Each row is a point on a landscape with many valleys, with its height.
From any point a ball rolls to the lowest of the 2 points nearest to it. It stops when none of these is lower. Distance is the straight distance between rows; heights are no part of it.
K435 height 25.1: [-11  50  19 -45  37  16  71 -50  33   4 -36  18 -27 -29 -54 -36 -38 -24
 -14  16  25 -29  20 -20 -32  18   5 -18   9  59 -20]
K726 height 57.8: [  2  21   7  38   5 -32  15 -69  15 -22 -35 -18 -34 -15 -30  -6 -31  12
  -3 -27 -11 -28  -9  -2  -7 -22 -13   8  24  18 -41]
K18 height 41.7: [-40 -45 -14  27 -30  11 -16  34 -31   7 -10  -2  29  16  22  34   7  12
  19 -16 -34  16  43   6  24 -28  21  49  -4 -73  24]
K908 height 35.4: [ 19  16  -4  -9 -45 -26 -46 -26 -13  -8  15  -5 -37  44   2   2  21 -18
 -18 -36 -10 -35 -33  36   4 -35  41  18 -42 -19  37]
K402 height 31.1: [  9  13 -14 -10  39  20  31  11  18  29 -29  25 -18   6 -24 -22  37 -19
 -14  20  24   8   6 -13  24  18   4 -29  27  63 -34]
K214 height 82.1: [  5 -20  20  27 -16  37   0  39 -23  46 -34   6 -10  26  44  41  20  -1
 -22 -15 -27  14  19  -6  10 -21 -45  52 -16 -42   2]
K863 height 45.9: [-40 -10 -41  15 -28  -4 -26  42 -37 -13  -4   1  23  -4  54   2  31   7
  -3 -17 -39   4  39 -10  41 -30 -15  20  -4 -78  21]
K446 height 39.2: [ 28  29   9  -2 -37 -20 -49  -7  20 -25  -2 -39 -24  37   1  -5   8  -6
  10  -8   4 -43 -14  40  -3  -5  43  17 -16  31  36]
K533 height 49.3: [ 17  13 -57  42  19 -22 -29  18 -27 -28  29   1  26  16   5   0  38  15
  -2 -30  -9   2  12 -19   0  -5  17  -2  -8  -6  26]
K321 height 42.1: [-32 -56 -20 -48 -41  18 -15  17  -9  -1  36  35   3 -27 -23 -10 -14   4
   5  41   2   1 -17  25   2  12  -2 -29 -34 -58 -20]
K828 height 56.6: [  2  38   3   8 -21  20 -34  70  26  28  -4  -3  33   5  50  13  -2  -1
 -17  -2 -17   9   1 -47 -22  12 -68 -30   0   5   3]
K260 height 33.3: [ 14   7 -11   5  -6  41  10  14  -1  48  -4  22   8  -6 -37  -4  13 -28
  -5  32  15  37   9 -16  -4  45   0 -41   6  64 -43]
K355 height 67.8: [ 11  58  48 -22  17 -30  27 -41  -2 -13 -20  37 -26 -20   4  -3 -34 -13
  20 -39 -10 -21   2 -42 -13 -19  -7  37   2  45 -52]
K286 height 36.7: [-27 -42  -6  45 -32  26  41  16  -8  -4 -33 -11  -6 -14  31  34  24   7
  22 -18  -7   7  46   9  32 -26  -6  51  10 -47   0]
K387 height 75.2: [  1  63  40 -41 -18  25  29 -43  61  -7 -43 -42 -28 -44 -48 -33 -45 -31
  44 -21 -12 -32   1  -3 -26  69  18 -38  15  28  20]
K728 height 76.6: [ 14 -50  60  -6  35   6  50 -54 -16 -25  12  10 -40  10  -5   9 -12 -30
   2 -30  18 -30 -39  32  19 -66 -14   7 -20 -58  -2]
K596 height 36.3: [-38   1 -45  31   7  52  22  31   9  34  10 -12  27 -28 -30 -16  19   8
   3  -9   6  13  40 -22 -31  59 -12 -17   9  -2  29]
K486 height 64.5: [  9 -13  -9  49  20 -11  20 -33   3   5   2 -21  -8 -35 -44  -9  -1  15
 -18  18 -19  14  -1  14  10   9 -27 -18  23  59 -23]
K120 height 53.2: [ -3  52 -32  29  31 -15  42  11  -5 -26 -31  -9 -16 -38   8  -5  26   2
   9 -15   9   1  30 -41  33  -1  -3 -45  41  20   6]
K777 height 48.1: [ -1  43  -9  -4 -28 -29   0 -34 -11 -33 -34  -7 -56   9  24  -7 -28   5
   6 -14  29  -3   1 -27  35 -61   7 -16  17 -15 -18]
K477 height 38.8: [-29  -3 -10 -18 -49 -19 -42 -21  -5  15  -8  20 -27  50  15  28  12 -18
 -21 -18 -17   7 -32  27  35 -17  -4  36  -2 -45 -10]
K899 height 76.3: [ 15 -38   1 -36  15  -9 -68   8 -24   1  60  -2  42 -13  -1  -4 -34  -3
 -17  15  18  -5  -5  12 -73   9  43   7 -52  10  36]
K896 height 53.5: [ 44  51  46 -14 -43  -2  -9 -35  27 -20 -25 -45 -22  -1 -17 -27 -46  -6
  -3  19  13 -28 -10  -1  36 -10 -19 -23  32  40 -10]
K546 height 61.6: [ 10  12  -1  34  67 -22  72 -31   1  11 -40   2 -20   5 -20  -7  51  15
 -17  -2  -1 -18  14  13   6  15 -20  19  21  36  -5]
K264 height 37.1: [ 18  -7  -1   8  46  16  62   4  12  10 -15  -1 -25 -53  17 -10  19  -2
 -26   6  20   7  46 -31  19  11 -30  -9 -16   5 -25]
K204 height 88.2: [  4  26  -4  57   0  19  22  -9   6  37 -47 -12 -34  20  10  18  42  -7
 -16  -2 -18  30  14 -25  34 -25 -11  28  18  27 -21]
K723 height 52.2: [  5 -24 -31  43   3 -29 -16 -16 -16 -34  19  -6   4  -6  -7   3  22  21
  10 -28 -21 -17 -23  22  28 -33  18  -1 -11  -3  -8]
K290 height 60.0: [  3  53   1  27  52 -24  60 -57   2 -10 -37  -6 -33 -17 -14  -1   6  21
  -6 -20 -11 -19   0 -18 -10  -3 -22  32  17  28 -14]
K17 height 18.7: [-28 -22 -17  -8 -40 -23 -54  10  -3  -5  17 -15  50   8   0   9 -47  21
  -6  28 -15  26  32   6   2  21  -1  -4  26  11  -6]
K759 height 21.2: [-34   1 -10 -14 -27  19  27  16  27  12 -14   5 -36 -12  24   2  13   6
   8  23  43  23   2  -7  14  -9 -17   2   8 -10 -31]
K146 height 50.5: [ 17  27 -15 -13  15  38  31  54  11  33  -4  38  24   2  -2 -29  24  -6
 -16  11  25  -2  -7 -40 -51  54 -22 -30 -41 -11  -3]
K338 height 46.1: [ 21  27 -43  10  19  11 -55  58 -28  15  23  20  49  28  23 -10  22   4
  13 -27  18   7 -18 -36 -25  -8  12  -9  -8   4  40]
K403 height 45.0: [-37 -32 -24 -51 -40 -12  -9 -15  23 -35   9  12 -25 -28 -19 -20 -26  17
  18  32  13 -11 -27  34   8 -10 -10 -12  -8 -38 -17]
K940 height 83.9: [ 26   4  22  54  16  32 -12  58 -34  35 -13  -8  21  12  28  36  21   4
   1 -22 -20  18  29 -27  -1 -10 -26  41 -24 -11   9]
K547 height 40.6: [ -2   1  19  22  26  -6  41 -38 -19   5 -26  -2 -65  31  18  17  19 -11
 -16 -20  25   6   4  -2  37 -52  -8  16 -17 -38 -18]
K632 height 85.7: [-13  11  -2  70   9  51  -8  61 -28  39 -40 -17  41  12   8  39  13   8
  33 -38 -19  20  51 -41  10  -2   9  27  13  24  21]
K34 height 77.9: [ 13 -72  60  -6  28  19  59 -35 -10 -12  31   1 -25  17   4  29  20   3
  -8  25 -16  -3 -29  49  28 -50 -35   2   5 -64   2]
K198 height 25.2: [-48 -43 -13  -7 -23  18  19  38  14  17  -4  -1 -18 -22   3  10   2  23
   3  29  16  21  30  14  13  -1 -35  11   2 -50  -1]
K598 height 42.8: [-13  38 -51 -10  -2  17  54 -12  16 -14   5 -15 -29 -46 -20 -42   5  -2
 -11  24  49   0   4 -25  -4  10   8 -73  -9   9  10]
K310 height 72.1: [ 32  67  61 -34  -7  -6  15 -35  51 -21 -51 -43 -36 -24  -6 -23 -52 -24
  35 -33 -23 -38  -4 -21 -33  24  11   0  15  63  -5]
K860 height 54.7: [ -4  -2 -29  23  54  54   2  48 -17  31  44 -14  82 -43  -3   2 -49  41
  25 -20  13  10  36 -13 -36  22 -15   7 -47 -40  38]
K961 height 19.1: [-48 -68  24   4  45  -2 -17   2 -26   4  14  -9  57   5  17  27 -33  30
  -4  21 -62  41   9   2 -26   6  -9  42  23 -39 -14]
K126 height 25.5: [ 20  57   5 -48  53 -36  43  -7 -11 -47 -37  29 -15 -27  -4  -8   7   0
  16 -25  21 -39 -10 -19  -8   2  44   0   8  25  -6]
K301 height 47.1: [ -7  23 -19 -36  18  35  52  15  31  25 -23  30  11  -3 -38 -22  38   2
 -15   7  30  -8 -19 -13 -51  66  13 -24 -14   9  -9]
K77 height 38.1: [ -8 -55  24  -2  -2 -12 -10   1 -24  -5  46  18   8  16 -10  25  -5  16
  -8  33  -5  21  -5  32   0 -17  16   4  -7 -14   2]
K501 height 49.4: [  1  -9 -19  41  19 -23   0   4  -2   7  10  -3 -11  20  34  15  53   9
 -20 -30 -15  -7  -5 -13  -7  -8 -13  49 -39 -43  17]
K250 height 39.8: [-23  27 -58  10  -4  34  34  26  10  25   4 -15   2 -24 -13 -30  15   2
   5  21  14  32  36 -34 -19  23  -4 -69   8   8  26]
K738 height 50.6: [  1  10   2 -32   7   0  41 -36  16 -31 -10  16 -34 -65 -26 -29 -26 -15
  33 -15  42 -25  -4  -9 -12 -10  18 -20 -44  -2 -35]
K578 height 31.9: [ 15 -17 -23   5 -19 -25 -64  -2 -40   3  48  18  17  43  11   0  27 -26
 -19 -25 -12 -24 -17  32 -15 -26  35  18 -37 -25  35]
K930 height 37.0: [ 42  35 -29 -14 -37  -7 -12   7  11 -33   0 -34 -10 -24 -13 -29  -4   2
  20  24  19 -32  -9  -7  -6   2  40 -43 -19  24  26]
K304 height 50.4: [-31  13 -10  -2  38  23 -23  44 -16  30  42 -31  68 -15  23   9 -71  42
   1 -11  -2  18  47  -5 -39  -9  -6  35 -42 -38  33]
K678 height 69.6: [  0  81  35 -22  -3 -11   7 -45  40 -17 -33  13 -17 -15  -6   5 -37 -25
  31 -41  -7 -17 -19 -30  -5  18 -11  14  34  66 -31]
K279 height 66.0: [  5  21  43  -1  25 -34  13 -61 -24 -28 -24  26 -39  -2  -2   0 -29 -22
  28 -61   2 -20  -5 -36 -12 -60  24  37 -17  -9 -44]
K827 height 33.1: [ 32 -36  -1  25  28  28  30  51  -8  18   1   2   1 -32  13  -3  37   3
 -15  16   3  15  37 -10   2  16 -45  -5 -28 -17 -28]
K650 height 36.1: [  3 -11   1   4 -14  56 -11  23 -10  45  25  12  35   2 -17   6 -21  -6
 -19  42   4  45  14 -21 -31  31  -6 -17  -5  23 -44]
K357 height 57.3: [ 19  41  -2  13  26   8  27  29  14  34 -43   9  33  23 -15 -15  23 -16
 -19  26 -12  28  25 -26   0  48  -7 -62  68  59  16]
K753 height 87.1: [ -2  34 -22  69 -19  12 -11  34 -11  25 -29 -34  -3  27  22  24  29   2
   1  -8 -29  38  42 -33  17 -17  23   1  17  23  16]
K6 height 49.5: [ 57  35  49  -2 -50  11 -10  -7  35 -17  -1 -49   6  22 -13 -13 -22 -21
  -9  40  16  -7  -6 -16  32  39  14 -33  35  65  27]
K943 height 56.1: [ 38   4  48 -16 -34  19 -16 -19  37   5 -30 -35 -25   6 -41 -11 -36  -9
  19  20   4  -7   2  34  14  -7  21 -13  12  60 -26]
K957 height 81.4: [ -5  51  -9 -22 -55   4  -2  -7  58 -24   3  -7  28  -7  12 -14  -6 -42
  18   0   6 -14 -28 -31  17  66  -6 -60  38  32  22]
K333 height 49.8: [-23   8 -28  15 -33  -8 -42  56  -6  -7  -1 -13  20  11  49  10   8  23
 -17   7 -15  18  39  -9  -6 -30 -21  -4   6 -46  34]
K32 height 78.3: [-13  74  -6 -46 -35   4  16 -30  62 -24 -10 -11  -1 -41 -22 -19 -34 -37
  16 -21   9 -24 -20 -21  -9  75  20 -47  24  26  14]
K22 height 24.4: [ -1 -63  32  39  22   6   4  20 -33  -3  16 -11  28 -10  18  33 -16  35
  -9  44 -58  50  35   9   6 -17 -23  28   6 -26 -18]
K282 height 32.9: [ 23   6 -33 -23 -56  -5 -41  -5 -11 -33  -8  -6 -13  -9  -9 -30  -2  -4
  28   7  24   6  -9   4  25 -46  67 -23  -2  15  36]
K219 height 33.4: [ 28  55   7 -29   7   0  35 -19  32 -12 -40 -25 -18 -27 -35 -37   9  -9
 -14  21   2 -36  -9  -1 -25  44  20 -48  -9  45  15]
K299 height 24.9: [-17 -71   8 -38 -12 -21 -26 -13 -55  -5  61  37  10  29   2  -5   8 -27
  -9 -27 -40 -33 -29  60   9 -31  32  33 -18 -61  68]
K564 height 31.3: [-34 -49   2  16 -11  23  63   5  21 -10 -14 -21 -21 -64  37  22  14  14
  23   4   8  11  35   5  19  -7 -34  45   0 -61 -14]
K428 height 31.8: [-22  -2 -63  23  16  19   3  44  19  13  15   4  37 -31   5 -15  27   3
  36 -35  15  -6   8 -23  -9  44 -10   1   6 -18  18]
K367 height 26.5: [ 25 -10 -42 -29   5  25  -3  -6  -8 -11  13  38 -23 -27  -7 -41  50 -11
  21   6  67 -20 -27 -11  -6  -6  36  -8 -32 -12  27]
K246 height 45.4: [ -1 -40  -4  45  38  -2  -2  28  -4   8  56  -4  36  30  19   9  30  14
  -3 -38  -7  -6   4  16 -19   5 -26  42 -32 -58  31]
K848 height 41.8: [ 20  35 -19  19 -30  -9   1   2  33 -14  27 -38  11 -10  -8 -19 -13  10
 -30  25  13  11  18 -20  -3  32 -10 -66  24  30  28]
K307 height 54.6: [-22 -49  -5  18   1 -29  10 -25 -11 -55  36  -1   4  -4  -6  11   6  13
  13 -20 -19  -9 -39  34  46 -37 -12  10 -11 -62   4]
K868 height 22.1: [ 34 -36 -40  10  31  21 -20  14 -27   0  26  40   7  -8   7  -9  53 -26
  34 -34  40   4 -10   4  10  -1  23   5 -15 -15  11]
K985 height 68.3: [  3   1  55 -26 -47 -19 -89  -1  -4  18  11 -14  38  68  35  14 -51  19
 -49  45  -5  24   4  -9 -24  28   1  24  41  10  19]
K767 height 74.2: [ 18 -47  36 -58  -9 -13 -74  35 -31  16  39   6   0  15   6  17 -28 -22
 -16  20  -3  -3   6  50 -39  -5  48  14 -47  -5  25]
K747 height 78.6: [ 16 -13 -37  -2  22   5 -29  21  -6   3  54   9  51   9 -36 -19  -9  14
   3   3  15 -10  -9   7 -59  40  32 -10 -39  24  22]
K808 height 78.1: [ 38 -63  31  -2  59  34  76 -37  24  -7  18  12 -10 -27 -17   0  18 -13
   6   8  19 -12 -20  24  24 -13 -19  -9 -32  -4 -37]
K443 height 80.3: [ 27 -55  34  28  12  25  28  13 -42  20 -15   5 -28  16  29  42  39 -13
 -15  -2 -27  24  36  15  26 -29 -32  32 -17 -72   4]
K490 height 52.4: [-17  22 -12  31  -8 -22   3 -14  23  -5   0  -4 -26  14  39  18  26  10
 -25 -25  -7  -8 -17 -16  -1   3 -36  47 -13 -12 -22]
K951 height 50.8: [ -1  32 -30  26 -13 -15   8  12  -9 -15  -7 -26 -24 -20  15  -2  -3  27
  -5   5   5  13  18 -24  35 -33 -11 -30  17 -20 -11]
K797 height 57.4: [  1 -31 -13 -11  18 -23  23 -19   1 -42  18  14 -24 -38  19  -5  14  10
  19 -22  22 -18 -25  15  20 -34 -17  11 -32 -66 -12]
K599 height 23.7: [-30  -4 -24 -24 -27 -23 -80  18 -20   5  40  10  46  35  21   9 -30   4
 -18   5  -3  23  18  11 -13  -8  22  14  14 -15   7]
K652 height 42.9: [ 25 -18  -8  -6 -16 -21  -1 -14 -23 -37   9 -16 -24 -34 -35 -17 -37  27
   3  21   1 -22  18  22  17 -42  12 -57 -10  -9 -23]
K464 height 43.7: [ 25  28  -9 -23  -8  32  12  38  10  35  -4  13  33  25 -46 -26  24  -6
 -11  31  13 -15 -24  11 -60  74  27 -32  -4  39  14]
K247 height 59.4: [ 12  43  -3  23  -6  31   2  38  10  24 -10 -18  41   1   4   4  -1 -18
  -2  20  -7  44  39 -52  -3  46 -16 -79  52  37  37]
K884 height 58.1: [ 18 -20  13  -7 -31   1 -34   2  11  14  11 -16  -8  11 -19  -3  -7  -7
  13  32  23   6  -9  26   1  17  32 -15  -3  51 -21]
K200 height 79.0: [ 19 -84  41  32  44  12  48  -9 -28   0  15 -10 -24  40   6  38  27   6
 -22  29 -20  26  25  30  39 -38 -18  17   2 -63  13]
K855 height 29.8: [ 15  76   8 -44  14 -38  28   0  15 -36 -51   9   6  13  -9   0  27  -3
   7 -24  -8 -38 -40  13 -12  36  43   2  31  28  21]
K629 height 72.7: [-10 -51  46 -67 -24 -19 -64  19 -50  10  11  23  -6  11   5  22 -42   5
 -18  51 -29   6   4  53 -13  19  36   1   1  -3  11]
K438 height 16.5: [-53  32 -34  24 -39   8  21  18  48   7 -34 -20 -12 -21  29   8   9  -3
  13 -17  13  24  24 -23  17   9 -25  11  38  11  -2]
K339 height 29.3: [ -5  75  10 -70  10   5  72 -36  13 -10 -48  12 -15 -41 -47 -42  -5 -26
 -21  15   2 -14  -1   3 -36  62  24 -52   1  31   4]
K826 height 45.3: [ -2  -1 -12 -10 -21 -35  -5 -23 -16 -54 -12   0 -34 -19 -23 -26 -29  25
  25  -6  29 -29  -1  18  22 -69   8 -22   1 -37  -5]
K240 height 28.9: [ 21 -66   8  33  23  32  45  16 -11  15   9  -8  10 -42  11  15   3  20
 -15  56 -39  30  30   5  10 -11 -53  -7 -10  -6 -15]
K401 height 28.1: [ -8 -40  -8 -30 -16 -42 -57   1 -81  20  45  32  14  52   3   6 -22 -17
 -43 -13 -33  -6 -19  31  -1 -15  40  30 -15 -44  65]
K843 height 75.4: [ 12 -54  56   1  17  -2  32 -42  11 -24   8  15 -37  -1 -10  22  10 -10
  14 -32 -17 -32 -65  46   9 -43 -13  33 -33 -12 -19]
K714 height 19.6: [-48 -43  49 -32  70   2 -39   4 -50  60  38  27  56  43  38  35 -71  13
 -16 -23 -39  22   0  24 -20   2 -13  60   0 -52  20]
K964 height 38.4: [-20   4 -17  24 -19 -12   8 -14 -29  17 -28 -10 -42  27  26  34  47 -18
  -2 -22  -7  17   9 -20  44 -49  20  34 -12 -60  -7]
K53 height 62.3: [ 27  32  20  36 -16  19 -17  28  10  43   8 -37  35  35  31  17 -32  -2
 -27  48   2  47  38 -48 -14  26 -18 -26  55  46  34]
K893 height 66.4: [  4 -21 -20  57   3 -15 -10  -2  -9   3  11 -30  19  -8  -6  17   3  24
 -11   1 -50  19  20   3   7   8 -30  18  13  21  -7]
K160 height 26.8: [-32  40 -67 -16   2  -6  -5  13  32 -18  -5  26  18 -40  -5 -24  25 -10
  26 -39  16  -6 -17 -19  -3  47   1 -13  26  14  -5]
K155 height 41.4: [-24 -13  15 -28 -49 -22 -47 -20  19  -3 -20  23 -25  21   8  22 -18  -9
   1 -18  -8 -18 -50  43  25  -9 -11  36  11  -1 -38]
K679 height 39.4: [-33 -50  -4 -28 -27  34 -10  18 -15  12  27  26  26  -6 -23   2 -35  12
 -10  54 -10  47   4  14 -16  34 -10 -16 -26 -28 -41]
K19 height 76.8: [ 43 -36  39   1  39  -9  34 -24   0 -16  -4  -4 -32 -16 -24  -5   3  -4
  -6   5   0 -45 -16  18  19 -32  -9   1 -32  13 -33]
K458 height 33.8: [ 16   6  28  16 -19 -20 -18 -57  -7   8 -28 -11 -52  38 -15   9  11  -6
 -16 -10  -4  -4 -30  18  13 -38   7  31  -8  14 -25]
K554 height 71.1: [  6 -32  58 -39 -12 -36 -83 -16 -31  -1  15 -14  15  44  14  29 -39  18
 -28  40 -35  19  -1  33 -24  18  36  20  22   7  -3]
K624 height 35.0: [ 18  60 -11 -23 -23 -30 -26   4  32 -23 -22  -9   2  37  18 -16  26 -12
  22 -11  19 -54 -44   3 -21  22  39   2   1  34  43]
K602 height 63.0: [ -8  18 -18  13  56 -22  48 -29  13  15 -36  -2  -7 -33 -68 -11  33   8
 -15  -2 -10  -4  -3  20  -4  27 -18 -12  50  43   4]
K590 height 89.2: [  7 -16   8  48 -18  10 -13  -1 -30  53 -28  -9  -9  47   9  29  10   2
 -13  31 -37  61  23   1  29 -25 -20  49  25  26 -25]
K532 height 21.9: [  5  63   5 -15  33 -15  24   3 -10 -18 -16  29 -24  -8  38   3  33 -11
  20 -25  27 -12 -17 -32   8   4  13   7  -7  23 -20]
K688 height 55.2: [ -5  28 -18  40  32   4  35  24  -2  17 -40 -14   5 -35 -15   0  41   2
 -10  11 -17  23  59 -27  15  25  -8 -34  48  43  19]
K531 height 61.4: [ -1 -13 -19  18  35 -13  27 -32   9 -11  -6  10   0   2 -57  -9  27   5
  60 -33  15 -37 -26  23   7  -5  39   5  15  29 -12]
K185 height 72.4: [ -6 -18  16  -9  -3 -19  11 -21   3 -17 -15  17 -19 -48  18  15   5   2
  -9   6 -21   9 -21  11  25 -16 -57  38  -7 -10 -58]
K621 height 23.8: [-30 -66  39 -39  57  10 -33  34 -68  37  56  51  50  28  21  27 -42  -2
  -6 -11 -22   3  -3  30  -6   4 -18  26   2 -80  28]
K970 height 59.8: [ -4 -31 -19   5   7   3   1  -1  14   6  30  13  -5   1 -58  -2  25   2
  37  12  28   0 -22  28  -7  13  41   1 -11  46   0]
K588 height 36.0: [  5 -19  18  -1 -13 -15 -23  -9 -41   3  -1   6 -37  42  -8  19  -8  14
 -10  21 -10   9   3  30  34 -37  20  -2  -2   4 -11]
K453 height 45.6: [ 17  14  21  -1 -51   1 -11  -8  21 -19  26 -42   9  21  -6 -10 -37   5
 -19  52  23  24  22 -16  13  22  12 -45  44  42   6]
K825 height 80.7: [-18  -5 -22 -18 -29  15 -51  10  34   7  46 -10  51  16 -27 -18 -19  -8
  11   9  13 -12   7  15 -61  49  43   0 -18  34  20]
K236 height 54.3: [ -1  43 -31 -12   7  16  -5  62  34  16  -4  12  19 -14  49  -9  20  10
 -10  -9   8  -5 -12 -48 -33  43 -40 -26 -22  -9  17]
K491 height 53.4: [ -1  31 -10   5 -18  10 -64  64   1  14  24 -11  51  22  39   6 -27  16
 -23  10 -12   8  31 -29 -11  -7 -32 -25  -1 -24  15]
K979 height 22.0: [-53  50 -47  -1  -1 -10   1  -5  38  -6  -8  11  12 -30  42  12  24 -13
  12 -42   1   5  -7 -34   5  34 -22  21  29   2 -18]
K494 height 68.7: [ -8 -53  -6  50  11  -6 -11  11  -6   0  26   8  36  -8  15  26  25  10
  -2 -12 -58  17 -23  12  30  -2 -41  40   7 -23 -35]
K232 height 28.6: [  8  42   8 -34   9  23  43 -24  33  24 -42  10 -32  -7 -13 -18  -3 -17
  -9  22  25   5  -7 -17  -8  20 -20  -3  28  75 -38]
K685 height 53.6: [  7  30  26 -18  12 -27  25 -32   8 -40 -25  -9 -28 -45 -23 -45 -47  -3
  31 -37  19 -58  16 -15 -48 -28  18 -17 -14  17 -26]
K600 height 45.5: [-17 -34  17  20  17   7 -24  48 -41  31  23 -20  28  19  22  27 -33  44
 -12  17  10  32  45  -9 -37 -10  -4  40 -23 -39  31]
K194 height 18.0: [  6   3 -39   7  35   1  24  11 -11 -14 -18  26 -13  -4   6   0  69  -2
  36 -36  29   0  -3 -15  16  20   4   9  -2   1  -5]
K24 height 31.4: [ 20  33  32 -10   3  -7   9 -34  23  12 -38   4 -53  25   0  -1   2  -9
 -16  15  22 -19 -26   2  12 -14  -9  14   5  55 -28]
K802 height 84.2: [-14  60 -23  -9 -36   0  -5 -21  52 -19 -15 -21 -16  24  24 -12  -5 -22
  32  -9  37  -4 -34 -22  19   7  24 -29  41  24   9]
K662 height 65.1: [ 21  26  33  10 -34   3 -50  24   4  25  -2 -19  19  75  40  14 -26  12
 -24  39   4  34   0 -29 -11   9 -15 -10  29  25  25]
K422 height 39.7: [  7  43 -26 -27  -4  -2 -22  44  22   7 -10  18  42  38  -1 -19  36 -13
   3  -5  23 -30 -37   0 -39  49  27 -32  13  25  44]
K872 height 13.1: [-42 -56  -6  16   0   3 -41   8   1  13  37  -8  62  -9  -4  27 -37  24
  -4  27 -29  54  14  11  -8  19 -19  26  23   6 -30]
K202 height 27.9: [-20 -15 -11 -57 -21 -20 -92  18 -66  22  38  39  35  51  31  -9 -24 -12
 -25 -11  -4   6   3  15  -9 -31  30  10  -1 -39  58]
K178 height 39.9: [ -4  12  -9  24  47   1  60  -9  -5 -13 -24   2 -46 -18  20 -11  13  -5
   0  -7  34   9  43 -21  41 -42 -18   7  -8  -2 -35]
K429 height 83.0: [-22 -27   3 -47 -60   2 -68   7  46   9  39  -6  45  25 -18  -1 -34  -9
   0  16  -2 -19  -2  45 -38  20  23  24 -14  13   2]
K346 height 70.6: [-11 -72  17  10   9  10  24   2  13 -19  11  16   8 -41   2  29   9   5
  19   7 -37  25 -41  20  37 -11 -47  21  22 -28 -51]
K540 height 55.3: [-25  28 -18  17  -9 -41   1 -42  30 -31   1 -15 -28  -8   7  -6  -9  26
  -4 -28   1 -23 -21   8  14  -7 -29  21  11  -2 -21]
K994 height 64.4: [  1 -30  48  30  28 -11  31 -54  -6 -20 -23  22 -31  -9 -23 -24 -33 -24
  35 -45  25 -26  -5  -6   0 -65   6   4  -2 -12 -54]
K340 height 40.5: [ 28   3   5  -2 -21 -25 -18  -7 -17 -40  14 -51 -11 -25 -33 -13 -16  19
   8  13 -12 -25   9  31   9 -18  35 -33 -17  35  14]
K803 height 41.2: [  5 -55  12  23  30 -19 -14  18 -30  12  51   2  21  30  13  18   4  32
 -40  17 -18  14   9  18 -36 -15  -8  32 -32 -34  24]
K680 height 43.2: [ 25  37 -17 -10   0  14 -55  51   0   6  11   9  63  36   4 -15  -3  -8
  16   5  13   5 -22 -31 -31  24  25 -45   6  39  42]
K669 height 62.9: [ -9 -12   6  22  40 -12  37 -56  14 -30  -3  14 -22 -22 -27  -2  -4 -12
  59 -44  27 -25 -33   8  22 -31  14  14  -9   4 -43]
K878 height 47.8: [-14 -18  15 -60 -33   2  18 -17  19 -27 -10 -11 -37 -47 -25 -18 -44  -4
  32   7  12 -21 -20  30 -15 -17  11 -14 -52 -24 -20]
K222 height 21.3: [-26 -77  18 -28  17  -7 -40   6 -50  -2  62  49  56  36  20  15   8 -17
  -9 -18 -54 -10 -19  39  22 -12   5  22  -1 -75  39]
K334 height 74.1: [  6 -32  58  -1  18 -18  27 -54   2 -27 -20  29 -22 -20   7  10 -20   7
  10 -18 -33 -10 -61  21  13 -50 -41  40  -9 -33 -49]
K696 height 37.6: [ 30  58  -5  -2   0 -13  20  -3  26  -9 -26 -26 -11   8 -11 -22  15   2
 -41  27  16 -10  -9 -22  -6  40  -3 -64  25  44  33]
K705 height 29.9: [  5 -13 -53 -29 -37   5 -38  13  -6 -18  26  17 -18  -5   3 -32  28  -4
   7   9  45  -1 -22   0  16 -27  24 -12 -21  -2  39]
K570 height 79.6: [  4 -33   8  -1  33  36  66 -53  40   8  -3  14 -16 -32 -34 -28  -7 -14
  -8  28  22  -4 -10   8  -3   0 -26 -12 -24  27 -60]
K145 height 36.2: [  6  23  -7  26 -39 -18  -8 -38 -10  32 -15  -3 -44  58  -3  23  43 -17
 -35 -13 -14  11 -27 -12  23 -30  11  13 -21 -26 -14]

For each start below, name the point where the ball stops.
K738 | K232
K491 | K438
K957 | K435
K120 | K194
K669 | K435
K825 | K194
